A landscape with many valleys, sampled at points; each row gives a point and its height.
A ball rolls from a point to the lowest of its 2 nearest points, and stops where none of them is lower. Distance is the straight distance between rows; heights are no part of it.
(138) (h 604): [156  92 113 104 204 132 135 150  69 108  98 124 126 131 171 130 127 166
 123 150 104 170]
(804) (h 206): [106 131 146 207  85 119 100  80 150 118 139 120 132 166  95 132 121 117
 134 112 130 117]
(246) (h 178): [119 137 129 163 106 134 136 114  97 137 163 102 165 143 115 139  92 116
 105 123  82  99]
(124) (h 392): [ 89 145 109 107 124 123 161 107 129 143 126 141 152 114  73 114 143 134
  95 107 145 108]
(209) (h 256): [161 128 111 177  72 145 115 137 115 146 116 127  95 156 173 117  75 185
 116 145 125 144]
(189) (h 323): [144 126 160 114 149 129 140 130 111  99 161 116 128 129 177 139 124 121
 128 105 140 123]
(173) (h 360): [149 135 127 139 137 124 121 177 144 101 111 123  89 126 155 147  92 131
 117 131 126 158]
(938) (h 619): [156 110  90  92 178 145 120 147  84  89 132 126 111 115 174 141 116 148
 116 125 121 143]
(960) (h 338): [ 93 166  70 165  32 158 107 105  92 125 131 101 140 127  50 153 128  72
 111 140 130 109]
(468) (h 370): [118 151  71 137  86 155  94  93 120 114 188 110 132 133  83 133  69 104
  78 114 126  97]
(882) (h 288): [142 119 174 129 132 107 138 129 143 123 177 111 128 127 150 119 141 113
 135 115 113 115]
(297) (h 355): [148 117 156 130 148 136 146 137  94 114 144 122 129 150 184 122  92 156
 109 122 108 138]
(46) (h 117): [107 163 109 139  70 151 150 120  92 128 141 114 163 128 103 139 123  99
 101 113 122  96]
(17) (h 703): [155 101 120 108 190 105 109 133 134 171 168 107 129 159 151 102  99 151
 129 174 107 165]
(1012) (h 303): [151 120 139  80 170 116 127 138 151 145  92 165 116 131 146  92 147 167
 133 159 131 140]
(106) (h 371): [136 136  87 140 133 156 134 139 112  97 105 148 142 162 173 128 128 136
 120  83 115 118]
(723) (h 406): [113 143 116 156   4 170  95 110 103 112 167 130 101 168 122  78  89 114
  90 138  89 111]
(36) (h 555): [154  93 136  72 239 127 127 145 116  96  66 152 137 125 160 139 173 125
 166 136 124 171]
(871) (h 421): [124 109 157 127 153 109  93 125 181 109 134 149 100 167 165  92 131 141
 144 129 119 143]
(830) (h 495): [175  90 159  90 231 104 107 115 188 173  83 151 150 136 127 121 157 134
 186 177 159 168]
(76) (h 296): [ 84 129 106 170  70 137 116 107 109  88 140 110 124 129 107 139 167  97
 132 100 132 115]
(863) (h 350): [113 140 104 137 104 142  97  92 119  90 166 135 118 133 110 123  97 134
  93  97 114  88]
(616) (h 191): [157 120 185 136 134 110 134 110 121 156 102 153 138 119 162 114 158 176
 156 142 109  91]
(761) (h 283): [121 146 139 131  53 123 125 149 129 121 126 128  90 105 141 108 140 128
 113 143 130 115]
(216) (h 341): [128 132 142  93 119 115 143 153 146 147  87 152 109 108 140  98 161 155
 129 158 155 136]
(581) (h 437): [119 134 136 132 140  93 129 127 186 163 153 123 143 100  54 130 134  93
 117 132 113 104]
(1026) (h 405): [151 140 146 130 165  95 125 133 180 158 163 108 141 104  94 156 114  90
 134 118 136 113]
(763) (h 657): [120 149  67 136 132 128 112 120 156 150 150 120 154 145  90 132 107  95
 105 110 133 113]
(743) (h 266): [120 145  63 154  78 163 137 178  99 109 114 106 117 120 142 163  86 109
 104 114 122 144]
(256) (h 425): [109 148 118 167  79 120  86 138 142 134 138 124 121 145 102 116 102 115
 116 151  50  95]
(601) (h 311): [102 134 173 140  81 121 144 154 130  90 120 124  98 111 155 123 155 106
 135 117 142 133]
(773) (h 276): [162 114 189 112 170 111 158 133 136 162  72 150 145 100 143 137 157 165
 164 159 143 119]
(696) (h 490): [160 113 143 110 208 114 154 113 155 146 128 138 160 134 123 140 138 131
 142  99 169 149]
(778) (h 147): [113 128 130 211  56 146 107  63 116 133 158 106 141 185  97 125  96 129
 115 122 132 126]
(750) (h 362): [168 122 144 104 170 126 110 128 136 109 132 129 112 143 192 132 130 141
 151 134 161 143]
(170) (h 168): [102 170  89 109  94 147 170 126  89 131 141 115 154  94  87 165 142  89
 122  83 154 107]
(788) (h 90): [145 150  94 121 108 144 130 147  85 150  97 129 153 126 191 133 148 137
 141 150 122  92]
(997) (h 642): [122 126  44 105 159 132 121 138 132 126 133 128 131 123 115 129 130 128
 105 113 138 134]
(241) (h 212): [ 76 126 151 113 131 123 184 124 107 101 124 129 118  84  91 148 156 128
 125  81 173 145]
(767) (h 352): [143 107 157 109 191 103 156 136 177 174  91 154 158 101  92 124 158 143
 147 144 128 131]
(683) (h 281): [123 118 177 108 164 110 159 124 134 119 122 144 139  74 104 146 164 132
 139 109 121  92]
(1033) (h 179): [ 78 139 113 135  95 130 169 122 107 116 141 100 107  94  84 168 135 111
 129  91 196 161]
(470) (h 307): [111 145 145 157  61 163 122  95  81 113 150 137 115 152 115 104  54 159
  75 123  90  99]
(385) (h 99): [125 132 207 160  93 117 123  95 129 153 125 155 122 145 149  89 133 169
 147 131  83  80]
(469) (h 295): [102 153  61 132 125 152 135 168 101  90 118 112 117 102 117 188  91  99
 116  90 140 141]
(374) (h 329): [106 157 128 153  59 161 115  95  95  85 143 149 127 154  85 109  92 119
  77  98  80  86]
(7) (h 328): [125 133  92 123 158 133 134 175 121 109 124 102 112 118 148 171  96 112
 123 121 153 166]
(425) (h 448): [183 101 153 101 237 110 113 101 169 156 109 154 147 156 139 122 128 153
 159 134 156 153]
(998) (h 324): [175 131 188  93 179 107 162 132 143 139 133 137 137  90 120 146 122 142
 128 119 129 107]
(589) (h 389): [137 114 152 133 147 139 129 114 107 144 171 128 138 188 181  93  64 169
 114 123  86 135]
(857) (h 363): [106 165  73 182  48 162  95 104 103 138 129 100 153 149  81 164  80  91
 114 154 129 107]
(1009) (h 346): [181 112 107  64 193 123 100 144 133 129 105 145 104 134 159 102 137 160
 134 171 128 164]
(923) (h 451): [119 145 126 153  95 105 111 131 165 142 149 123 123 120  62 121 119 102
 105 137  74  98]
(401) (h 284): [ 94 145 139 137  57 149 121 107  70 127 167 104 125 132 135 112  64 138
  84 164 109 101]
(462) (h 339): [110 143 150 152  65 132 169 143 116 113 100 128 116 102 128 141 172 110
 141  96 158 131]
(973) (h 144): [101 149  80 111 118 146 180 127  74 133 145 101 123  78  96 184 130 119
 131  77 191 148]
(20) (h 369): [ 97 143 135  97 106 120 157 133 147 138 105 156 126 113 107  92 151 144
 106 130 150 118]
(60) (h 182): [152 130  97 150 105 132 116 135 112 165 121 127 139 144 161 113 130 160
 129 150  80 102]
(894) (h 227): [109 157 115 171  67 156 158 163  92 117  91 112 134 135 150 163 105 105
 122 111 140 142]
(666) (h 242): [140 150 157 189  47 152  85  83 115 141 177 125 126 184 121 107  69 129
 129 122  63  89]
(300) (h 261): [ 90 121 135 172 113 116 115 107 155  99 123 126 126 130 107 141 162 112
 145  99 143 119]
(251) (h 455): [123  98 171 109 190 111 121 124 194 111 101 160 120 155 152 104 149 134
 160 130 156 161]
(265) (h 337): [147 127 142 136 123 134 151 137 134 109 100 157 122 149 164 107 150 152
 125  91 132 136]
(582) (h 245): [151 130 102 111 148 120 122 126 130 171 120 140 135 144 141  97 123 176
 118 153 106 118]
(823) (h 393): [100 148 101 189  47 149  76 102 111 125 145 107 141 167  89 132 102  91
 120 153  81  94]
(820) (h 172): [131 158 186 171  68 123  92  90 131 154 138 149 123 159 128 103 101 147
 144 135  72  69]
(807) (h 431): [166  73 117  99 175 101 114 144 155 134 112 130 107 113 140 105 209 138
 163 166 122 173]
(849) (h 547): [174  97 161  75 195 123 143 136 173 148  75 155 142 144 153 120 181 123
 186 151 191 195]
(90) (h 364): [179 146 155 103 160 103 150 156 154 151 135 115 121  84 112 167 112 118
 135 131 158 127]
(384) (h 372): [114 119 134  95 145 118 137 155 138 105  87 148  94  88 142 128 174 135
 150 131 161 144]
(753) (h 684): [128 103  82 138 172 121 101 142 143 131 158  97 128 154 148 125 103 127
 122 146 126 166]
(1015) (h 243): [ 88 108 171 101 171 112 172 127 143 105 116 145 122  66  79 149 161 129
 136  94 160 133]
(545) (h 443): [ 96 120 159 135 162  95 139 132 215 173 117 144 159 100  46 140 131  87
 135 128 144 123]
(258) (h 387): [107 146  78 145  32 174  82  96 106 111 173 117 108 144  95 112  60 119
  81 148 108 101]
(578) (h 171): [130 163 110 151  76 153 148 159  90 140  79 133 150 139 166 138 109 132
 117 130 109 104]
(981) (h 404): [118 128 157 113 163 106 164 140 186 175  92 145 159  80  65 155 148 111
 151 129 159 124]
(416) (h 669): [121 117  82 161 150 123 114 119 154 148 160 104 138 158 105 132  88 123
 100 115 135 145]
(754) (h 442): [ 79 118 153  82 162 115 151 146 149 131 125 123 153  83 125 150 190  76
 184 128 162 125]
(206) (h 317): [ 66 142 104 164  51 134 117 112 100 101 144  98 121 107  65 146 150  81
 115 132 132 120]
(333) (h 458): [ 88 107 113 145  66 143 143 130  77 105 152 114 124 135 156  87 151 130
  97 127  95 124]
(909) (h 401): [178 110 176 109 204 115 106 113 147 129 133 139 118 164 177 120 100 166
 149 138 146 153]
(1028) (h 298): [168 141 159 151  93 132 141 137 120 140  98 151 101 138 170 109 107 180
 118 127 129 128]
(656) (h 407): [ 87 111 118 103 140 113 132 124 131 119 137 123 140 101 130 122 205 107
 156 128 142 115]
(741) (h 582): [121 101 136 101 218 120 147 154 100 112  90 126 147 131 156 140 148 133
 143 140 116 166]
(725) (h 395): [149 114 135  86 183 119 123 139 133 108 112 127 103 105 156 143 154 134
 156 138 178 161]
(586) (h 391): [199  88 115  67 205 114  95 131 136 129  86 142 107 131 149 109 190 142
 167 177 141 188]
(387) (h 394): [136 125 138 145 118 115  92 153 176 108 149 129  81 155 158 108 102 127
 128 132 107 145]
(995) (h 251): [112 138 130 127  89 120 112 129 116 137 156 109 109 120 137 111 104 142
 104 165 112 110]
(64) (h 632): [126 118  56  73 169 137 136 155 101 104 137 121 113  93 133 139 152 127
 119 113 142 149]
(864) (h 520): [160 102 131  37 246 127 135 139 151 127  89 158 154 110 125 139 180 100
 172 130 152 166]
(480) (h 235): [148 126 158 156 121 119 125  95 125 145 189 104 149 147 132 128 112 126
 125 115  90  94]
(18) (h 209): [138 132 116 198  53 151 117 109 122 135 139 116 113 170 129 121  66 158
 103 126 130 141]
(365) (h 436): [103 105 119 128 110 117 128 125 102 127 145 112 128 115 160  99 185 136
 133 150 108 116]
(116) (h 481): [123 104 141  60 215 119 144 156 153 131 117 132 156  89 131 157 195  73
 195 122 158 151]

Where does a ball stop that starts at each point below?
(545): (385)
(581): (973)
(416): (656)
(256): (778)
(297): (46)
(741): (656)
(871): (788)
(258): (995)
